A landscape with many valleys, sampled at points; each row gives a point and its height.
From any point a ball rolls to the lowest of the 2 points nearest to it. It stops when none of these is lower. Distance is the straight distance between rows; heights are no part of it.
K653 height 565: [  7   1 -21  17   0   7 -11  19   9  28   0 -14 -12 -15  19   6  19  12
 -27   2 -18 -17 -10]
K236 height 341: [-17 -43   6 -18  -7  12  26  -5  28 -21  -9  -1   5  39   2  -2  -6 -10
  30  -4  21  15  13]
K501 height 518: [-26  -3  17 -19   0  15   6 -27  17 -19 -22  -8  11  32   2  18 -18  12
 -11   4  17  12 -10]
K494 height 227: [ 11  21 -16   8 -17  -7  -3   8  -9   5   9 -18  12   6   6 -21  18  -1
   8  -6 -23   4  -4]
K551 height 594: [-15  18  12  21  12  21   5  17 -24  -1  22   6  -4 -26 -11  20  11  -7
  -8  -7   7  15   3]
K659 height 433: [-17  12   5  13  -4 -13  12  -4  20 -25   5 -11 -12   7   3  27  11  -6
  28  -4   3   4 -10]
K181 height 635: [ 10   5   9  -9  10   1 -26 -11  -7   5  17  17   6 -15   2  11 -11   7
 -17   5 -22  11  45]
K124 height 443: [-14 -11 -14  -4   4 -15  -2  16 -14  15 -16 -20 -44  -9 -14  11  -1   0
 -24   8   2 -34   4]
K177 height 414: [ 23 -12   2  14   7  -7 -22   1  22 -21  14  11  14  10  17  22  10  21
  17 -11  -9   3  18]
K745 height 271: [-19  -5   6   7 -11   1 -16  10  23  -4   9 -34  11   8  20  -6  19  -9
  18  -6  -4  24  16]
K944 height 302: [-22 -30  19 -14   3   0  -2  10  13 -19   9 -30   8   7   0  -1  39  -2
  31 -10 -13  26  23]
K198 height 386: [ 18  12  -2  25 -11  -2 -10  -7  23  -5  18  14   2  -3  17  25  12  23
  -5  -4 -10 -10  -6]
K497 height 669: [  5 -34 -17  -9  13 -25  17 -25   9 -17   4 -11  15  30  -6  12 -19   9
  -3 -10 -12  15   5]
K508 height 195: [ 22  15 -18   5  -4  -8  -3   7  -9  11  23   1  27  -5  35 -21   2  10
  -2  -4 -25  11   0]
K606 height 315: [ 13 -39  10 -35  13  -1  -7 -40   2 -10   1   4  34  10   1   9 -38   9
   2 -20  16  -4   0]
K260 height 260: [ 31 -17  12 -10   8 -14   2   2  -3   8  24  15  25 -16  11 -14 -28  11
 -10  -2  -1  10  22]
K916 height 554: [-15  14  20  10   4  19  22  11  -4   6   1   4 -31 -22  -9  17  18 -11
   2  -6  12  -5   3]
K239 height 458: [ -3  -4   4   2 -24   3   8 -17  26  -1 -23   9 -15  20   3  13 -31 -16
 -14  -4  16  -6  -3]
K662 height 586: [  1 -12   5   8  23  -5  10   1  -4 -18   6  -1  -3   1 -17  18   1   0
 -13 -13 -16  22  18]
K232 height 276: [  8  24  -7  10  11  -4 -26 -16 -17  -4   8  36  19 -23  24 -10   2  21
 -26   8  21 -24 -19]
K423 height 597: [  1  23 -10 -21  -6  -4 -15 -13 -14  16 -21   4  14  -7  12 -12  -9  11
 -21  31 -11 -11 -24]
K66 height 574: [-10   1 -25  23   2  -9 -12  16   0  17   1  -1   2 -21  20  -6   0   9
 -20  19 -17  -2 -13]
K210 height 312: [ 20  11 -13   3  -3  -2  21  28  -9  10   5   0 -28  -5 -14 -33  19   2
  -2 -15   0 -18 -23]
K506 height 230: [ 35  -5   1   8  12   2   1  13  -6   9  19  20  21 -13   8 -23   1  13
  -9   3 -10   8   7]
K626 height 615: [  5  20   4 -16   8 -13 -16 -35 -24   2 -11   3  14 -14   0   0 -14   7
 -25   6  -5 -18 -31]
K743 height 656: [ 15  -4  -4 -17  -1  -7   8 -37   7 -12   2   1   5  26   1  16 -21  19
 -16  -7  -7   1  -3]
K886 height 342: [ 23  24  -2   8  -3   6 -15  -9  -3  -4  -5  31  11   3  12  14  10  26
 -20   8  -2 -19 -15]
K463 height 308: [-10 -49  15 -29   6  15   4   3  16 -20  11 -14  17  35   5   4   4   9
   4  -4  12  24  22]
K554 height 646: [ 12  14 -11 -18 -17  20  18   7   5  17  25  -1  -4 -14  -6  22  21  25
  -4  11 -11   0  -4]
K90 height 506: [-25  18  15 -12 -27  24  19 -10  16  11 -19 -13 -28  20 -11  -1   7 -14
   2  -1  -4   2   7]
K688 height 628: [-13  13 -24  22  14   5  14  18 -33   6  27   5  -4 -16  -2   3   6   3
   1  -8  13  -7   3]
K676 height 701: [-11  38  -8  14   2  -1 -15   6 -20   6 -15   4 -28   2  -8  -2  20  -6
 -17   5 -17 -13  -6]
K598 height 555: [  5   3  -5   9  -9   8   1  15   7  19   4 -42 -16  -2  14  16  18  12
 -16   0  -9  -3 -10]
K397 height 323: [-17  26  -8   9 -20 -27   1   7  -1   0 -22   6  -9   2   4 -16  -5 -16
   5  14   0  -5 -18]
K51 height 277: [-12 -40  24 -17  15  20   4  11  25 -12  15 -25   1  19  -8  -3  21  -3
  30  -2   9  29  27]
K717 height 310: [ -5   6  17   1  11   4  42   1  -7   9 -21   4 -20   1   0   0 -16 -29
   3  -5  29 -11 -13]
K656 height 167: [-28   9   4  27 -15   7   1  21  14   8  -6   3  -3 -27   5  -8  20 -19
   7 -11 -18  11   3]
K237 height 614: [-10  18   4  -8  10   9  -2   2 -14  16 -33   3   3 -11  -7 -16   7  -4
 -17  29   0 -11 -27]
K814 height 236: [  4  -4  30  -3   6   5  18 -23  -6  -2 -31  10   9  13   0 -10 -23 -35
  17 -14  29  -5 -16]
K672 height 71: [-13  11  -5  38   1  -7  12  27   4   0 -10  -6 -16 -23  13 -17  16 -24
  11 -12  -1   2 -19]
K352 height 490: [  1 -23   3   6 -25   8  17  -9  28 -14  -7 -14 -15  27  11   5 -30 -11
  -9 -30  23   0   6]
K679 height 485: [  4  12  11  -9 -33  11  12  -9  10  20 -15   0 -17  16  -3  -2 -14 -13
  -4  -1  13  -7   5]
K214 height 491: [ -3   9  28 -12  -1  12 -12 -18  12  -6 -13  -3  10  16   7  16   6   0
   5   1   5  17  -2]
K213 height 266: [ 26   6 -12  26   6   7 -23   3 -20   8  32  39  27 -17  10 -12   2  10
  12  -3  -4  -3  23]
K342 height 634: [-15  16 -10 -13  18  16  -5  20 -11  11 -37  -4 -25 -18   7  -1  11 -11
  -8  29  14 -26 -19]
K319 height 540: [  8   4   2 -19  13   2  13  -1  -4  -7   8  -8  26  11  -4   9   4  16
  14  13 -19  30 -12]
K241 height 619: [  1   6  14  -5 -14  -3  12  10   0  -1  22  -5  14 -19   4  12 -14   4
  18  12  26  12  -1]
K650 height 626: [ -1   3   0  -9  -9   8  -9  10 -11  14  27  10   6 -20 -12  -3  10  -2
  -6  -6 -25  16  41]
K661 height 465: [ -1 -21 -18 -15  -1  -8  13  37   4  17 -10 -19 -27 -18   0  10   8   9
  -9  15   3 -30   4]
K304 height 541: [  0 -31  -9 -19 -20   4  17 -17  19  -8  -1  -7  -6  42 -19  -8  -5  -2
   4 -25 -22  13  23]
K644 height 513: [-13 -24  -9  -6 -38  -3  14 -16  31  -2  16 -30 -27  13   6   6  -7   2
  -7 -24   4  -7  13]
K823 height 330: [-17  29 -14   9 -11   3  -7  -3 -10   3   5  18  15 -18   2  20  -5   8
  16  24  23 -18 -21]
K796 height 607: [ 10   0  19 -10 -17   1   6  12   1  10   4  -9   9 -14  24  -4 -23 -12
  -5   8  27   6  -3]
K23 height 480: [ 21  -7 -22 -18 -13 -11  14  21   3  26 -19 -13  -9  -8   0   5  -4  13
   5  24  15 -27 -26]
K293 height 456: [ 14   6   4   3  27 -15  -6   1 -33 -21  13  29   1 -19 -13 -20 -11  -5
 -22 -10  12  -6 -13]
K914 height 430: [ 30 -27  -2   4  32   5 -26  -3  12  -6  20  -3  20   5  15   3   9  27
  17  -3 -30   9  24]
K718 height 611: [ -5  -7  -3  11  15   9  -2  11  -9  -6  30   2   4 -20 -12  18   7   5
   4 -17 -13  31  19]
K87 height 526: [-16 -25 -10 -17 -23  -6  10 -22  25  -7  20 -15 -18  28 -10   6 -12  15
 -15  -6 -12  10  20]
K776 height 649: [ -8  11 -41  22  -8   0  -3  13 -23   9  25  -4 -15 -11   2  -1  29  13
  -1  -5   5 -34  -2]
K596 height 224: [-18   9   5  19   4 -16   6   7 -15  -3 -17  14 -12 -22   2 -21  -8 -28
   0   3   4  11 -10]
K889 height 325: [ -1   7  25   5   9  -3 -14   5 -11  -3 -22  28   7  -7  -8 -16 -12 -30
   2   7  11  13   4]
K431 height 498: [ 19  13 -21  -7   2  -6   4  11 -12  11 -16   5  -2 -16   7   3   4  24
  -2  24  21 -30 -34]
K441 height 407: [-17  -3  -6   0  -2   1  17  -7  -1  10 -11 -13 -36  -5 -15  21 -18  -1
 -22   4  12 -13  -1]
K325 height 517: [  5   2  11 -14  10  13  21 -11   3   3 -18  -7   8  16 -10   4   3  -5
   4   0  -3  13 -27]
K168 height 467: [  5   2   4   6  26 -23   6  18 -12  -7   3  30  -4 -12  -9 -39  -3  -2
 -34   3  10  -1 -13]
K547 height 641: [  6 -18  16 -24  22   2 -29 -19   1  -3  21   0  23   2   4   8 -24   1
 -16   9 -11  20  40]
K758 height 387: [ 19   5  -7   4  19  -1  16  19 -13   6  -1  14 -30  -6 -22 -27   6  10
 -34   5  -1 -18 -14]
K505 height 585: [ -9   0 -16 -10  -4 -19  -1  -1  -5  18  -1  -9   8 -12  15 -11 -22  -3
 -19  26 -12   1 -17]
K906 height 119: [ -1 -41  16 -12   5   5 -11 -20  20  -9 -24   0  19  18 -15 -19 -29 -22
  28   3   8   9  15]
K571 height 477: [ -4 -15  21  16  -1  -5  14   6  15 -24   6 -14 -11   6   6  15   9 -15
  37 -22   9  10  11]
K985 height 175: [ 10 -27  26  -5   0   9  -5  -9   5   0 -23  -3  23  20   2 -16 -36 -25
  12 -15  21   6  -7]
K365 height 655: [-10  14 -22  20  22  16  23  25 -24  11   1  -7  -5 -16  -5   6  12  10
   3   8   2  -7 -27]
K620 height 274: [ -2  30   3  12  -9   1 -28  -5 -24  -3  10   4  23 -11  14  18  -5   2
   4   6  15  -5  -6]
K845 height 639: [ 12   0  -2  -5   7 -26   6 -35  -8  -5  -7  -9   4  15   5   1 -26   0
 -32  -5  -9 -13 -14]
K287 height 242: [  3 -28   8  14  -3  -9 -17  18  24  -3   6 -11  10  -4   5 -12   2 -14
  17 -18 -23  25  18]
K399 height 254: [ 30  11 -25  10 -19 -16  14   8 -11  12  20 -20 -15  10   3 -25  23   1
  -1 -14  -8 -13 -15]
K545 height 673: [ -9  33 -34  25  15  10 -18  16 -20   0   3  12 -23   3  -8 -16  35   3
 -12  -2  -1 -25 -12]
K517 height 384: [-10   8  -5  15 -25 -26   5  -1  17  -9  -6 -18 -19  16   3   5   4 -15
  14  -6 -12   4  -9]
K762 height 210: [ -2 -27   1   4   0 -23 -19   1  19 -11  -6   9  11   6  -3   1 -13 -11
  12  -2 -21  16  24]
K507 height 543: [  0   7  -3  -8  -1   7  24   5  -5  14  -8 -41  -7   4   6   7   6   2
  -2  13  -1   3 -17]
K176 height 647: [  9  -9  12 -17 -23  -5   4 -14  18   7   6  26  -7   1 -25   1  -3   1
   7  -3 -14   9  30]
K634 height 288: [ 27 -29  -2 -22   2 -11  -2 -23  -1  -2   5  25  32   0  -6 -15 -36  12
  -4  -7   7   0   9]
K835 height 447: [  9 -20   2   3  26  -4 -34  -9  10 -20   6   5  23   6  -9   2   5  22
  34  28 -22   8   9]
K879 height 681: [ -9  26 -14  24  -3  20   8   4 -14   3  -5  -3  -3   5   1  17  26   4
  26  -5   0  -2 -19]
K448 height 207: [ -5  27  -6  15   3   4 -38  -5 -29 -12   1  28  34 -20  10  -4   6   6
  -8  -5  14 -15 -17]
K134 height 636: [ -1  14   1 -13 -31   1   3  -6  -1  14  22   4 -14  -6 -12   7  10  10
  -9  -7 -12  -2  24]
K853 height 368: [-14  -9  11  -2   7  16  40  -9  10   3  -8 -16 -31   6 -13  23 -21 -11
  -4   1  17  -3  -8]
K254 height 665: [-20  30 -38   1   5   3   1  25 -32  14  -6   5 -11 -13  -3 -16  17   9
  19  28  26 -40 -17]
K817 height 381: [ 11  -4  18  11  17  -3 -23   5 -18 -11  -4  20  10 -18  -6  -7 -11  -5
   6  -6  16   1   5]
K843 height 514: [  1   3  27  13  -5  17  22   7  10  -1  -2  -7 -25   0  -8   7  16 -24
  25 -30  14   3   0]
K307 height 558: [ 19 -22   2  -4   8  -5   8  -4   8 -10  11 -11 -12  19 -26  -1  11  -1
   6 -33 -26  14  28]
K160 height 164: [-11 -41  11 -15  13  -6 -19 -17  26  -2  -8   8   7  14 -25  -8 -20  -6
  15  12  -3   9  33]
K240 height 542: [-24 -22  11 -43   3   2 -15 -41   2 -28  -9  -3  24  41  -1  12  -9   8
   1   3  13  13  11]
K309 height 208: [-24  11  -2  19 -30   5  -3  13  30  -3   0 -15   7 -27 -10 -14  33  -8
  23 -20 -22   3   5]
K150 height 650: [-10  24 -13 -14   1   5   7  26 -20  15 -23   7 -29  -6 -10 -11  18  -4
  13  33  19 -36 -13]
K204 height 596: [  6   1   1  -1 -16 -20  -7  -3  -8   8   6 -15  11   0  25 -14 -34 -11
 -17  15  16   1  -9]
K981 height 725: [ 13  25   1   5   3 -11  -7  -3 -17  -3  -5   7 -16  13 -10  -3  10  -5
 -29 -10 -21   3   3]
K279 height 464: [ -4  28  19  -4   6  15 -26  -8   6  -6 -24  24  17   7   5   8  11  -1
  20   7  -3   7  -6]
K548 height 434: [ -2   7   3   8  21   7 -39  -8  -2 -16  -7  22  32  -5 -12   9  11  -3
  18  14 -16  10  13]

Call two points neighbours if one is among the 2 nearest of the other. Go from one point of each pair to the other, from neighbour to neighbour, staying as low as possible. Name the highest point that can't be avoided.
K51, K906: K944
K548, K448: K835
K906, K596: K745

Where does a ball stop that starts at each point below?
K662: K239
K66: K548
K554: K548
K944: K906
K551: K596
K661: K906
K835: K448
K168: K508
